Points on a hilly landscape, in no order, each with its height.
A ball rolls from a point to the lowest of its 4 nearest points, and stops where none of them is lower. Distance is the straight distance between rows; heights are no part of it.
garev: [ 18   2   7   1  20  -7   4  14  39  -5  -6 -12]  height 493
gem: [ 20  18  -4 -12  -3  11   3 -19   8  13  -3   1]  height 383
Letuz: [  1 -30  12   7   4  -8 -22  -2 -34  -3 -18  -5]  height 208
tep: [ 19 -10   5 -15   7  -4 -17 -16  -9  17 -15   1]  height 215
davub: [-16  20  -9   3 -15   6  10  -3  -4  -3  18   3]  height 161
totez: [  5 -14   6  -1  -3  -8 -12  -3 -19  -1 -13  -1]  height 244
bunar: [  6 -18   4  -7   3 -17 -18 -16 -27  10 -14  -5]  height 192
laki: [-14  12  -9   6   1   7   7  11  13  -5  13   5]  height 512
namin: [-1 13 -4  0  8 10 16  6 27 -6 15 -3]  height 792
bofu: [ 22   5   0 -11  15  10   5   0  36   4  -6  -4]  height 515
Pif: [  1  20  -8   0 -13   4   7 -13  -3   1  14   4]  height 119
videz: [ 24 -10   4 -12  12   4  -9  -1   6  11 -18   2]  height 287
zigiv: [  2   5  -4  -5 -12  -8  -2 -18 -12   7   0  -2]  height 283
Bami: [-44   5  -5  16 -11 -11   5  12 -25 -12  19   8]  height 104
bugeg: [-32   3  -2  11 -13 -12   1  -1 -21  -8  15   5]  height 369
mabon: [ 18   4   0  -8   4   7  -1  -6  16   7 -10   1]  height 401
Roto: [ 10  12  -4 -10  -8   5  -1 -12   3   7   1   4]  height 301
mezod: [ 18 -18   9 -11  11  -7 -20 -11 -22  15 -17  -6]  height 181
Vik: [ 11 -34  14   7  10  -2 -17  15 -10  -7 -24  -6]  height 362
simup: [-21  -3   3   9 -11  -7   0  18  -9 -10   7   7]  height 269
Bal: [ 13 -20  10  -3   8  -2 -16   6  -9   3 -20  -2]  height 284
Vasog: [-15  -2   0   5  12   1   5  18  16 -12   3   0]  height 570
Refu: [-12  -1   2   3 -11  -2  -1   8  -8  -4   2   9]  height 85
Sug: [-17  29 -15   4  -5  16  17   1   3  -1  23   4]  height 261
Mife: [ 19  -8   4  -1  17  -6  -1  14  27  -5 -11  -6]  height 500
fodus: [-16 -11   0   8 -21 -19  -3 -13 -30  -6   3   0]  height 374
lires: [ 13  -9   2  -7   6   3  -7   0   5   8 -13   4]  height 312
rone: [ 6  7 -1 -4  3  8  3  5 19 -1  1  2]  height 523
kefub: [-10   0   0   3 -18 -13  -1 -13 -19  -3   6   1]  height 348
bamo: [ -8  29 -10   1 -14   7  14  -9  -5   2  21   3]  height 246
sefuz: [ 0  5  2 -1 -9 -1 -1 -1 -6  1  2  5]  height 214
dun: [  5  18  -9  -1  18   5  16   8  41  -6  14 -11]  height 908
saken: [ -3  33 -13  -1  -9  21  24  -7  10   6  24   1]  height 316
lafa: [ 18  23  -8  -9  -1  18  15 -12  22   8   9   1]  height 459
popal: [-30  -3 -12  11 -27 -22  13 -18 -26  -9  21   0]  height 487
Vob: [ -3  29 -12   2   5  20  27   1  19  -3  20  -4]  height 486
Bezik: [ 10 -18  13   5  14  -2  -3  18  19  -8 -14  -7]  height 451
Ledu: [ 14  33  -9  -9  -5  22  23 -13  13   7  16   0]  height 370
Mekip: [-44   7  -6  15  -9  -3   2  15 -14 -10  20   9]  height 303
gir: [ 21 -26   9  -2  16   2 -15   8   5   3 -26  -4]  height 338
Nuz: [ 4 19 -9 -1  6 16 15  2 30  2 12  0]  height 754
Nidem: [ -4 -33  15  12   2  -4 -20  11 -27  -9 -17  -4]  height 319
kob: [ 11  -2   1  -9  -2  -3  -8 -10 -10  10  -9   3]  height 249
murib: [ -2 -19  10   4   0  -3  -8  11 -10  -5 -12   2]  height 291
sivur: [ 26  -9   5  -9  19   1  -4   7  29   3 -18  -6]  height 165
Popep: [  6 -14   7   3   8   0  -6  15  10  -2 -12   3]  height 160
Zoti: [ -6 -19   4   1 -11 -25  -5 -24 -31   4  -5  -7]  height 271
difed: [-22  11  -7   4 -21 -13   5 -11 -17  -2  17   2]  height 368
Bubig: [ -8 -22  11  12  -1  -4  -8  19  -5 -12  -8   1]  height 331
zit: [-29 -12   7  12 -11 -13  -4  12 -24 -14   6   8]  height 78
sifip: [ 12 -26   8  -3  10  -9 -19 -10 -29   8 -18  -5]  height 144
sar: [-24  20 -12  10  11  13  17  14  17  -5  19  -2]  height 560
Rurip: [-1  8 -2  0 -1  5  2  1 12  0  1  4]  height 385
zem: [ 33   3   0 -18  16  12  -7 -10  19  19 -16  -2]  height 353

Where does a ball stop that starts at each point below?
dun => Pif
Vik => sifip
rone => Refu
fodus => sifip
Ledu => Pif

Call two points neighbours if one is among the 4 nearest of the other. Go from one point of each pair to the other, from neighbour to neighbour, staying as low as possible. Name the highest point that can't be avoided.
sivur, sifip => videz
Pif, Refu => sefuz
zit, sifip => zigiv
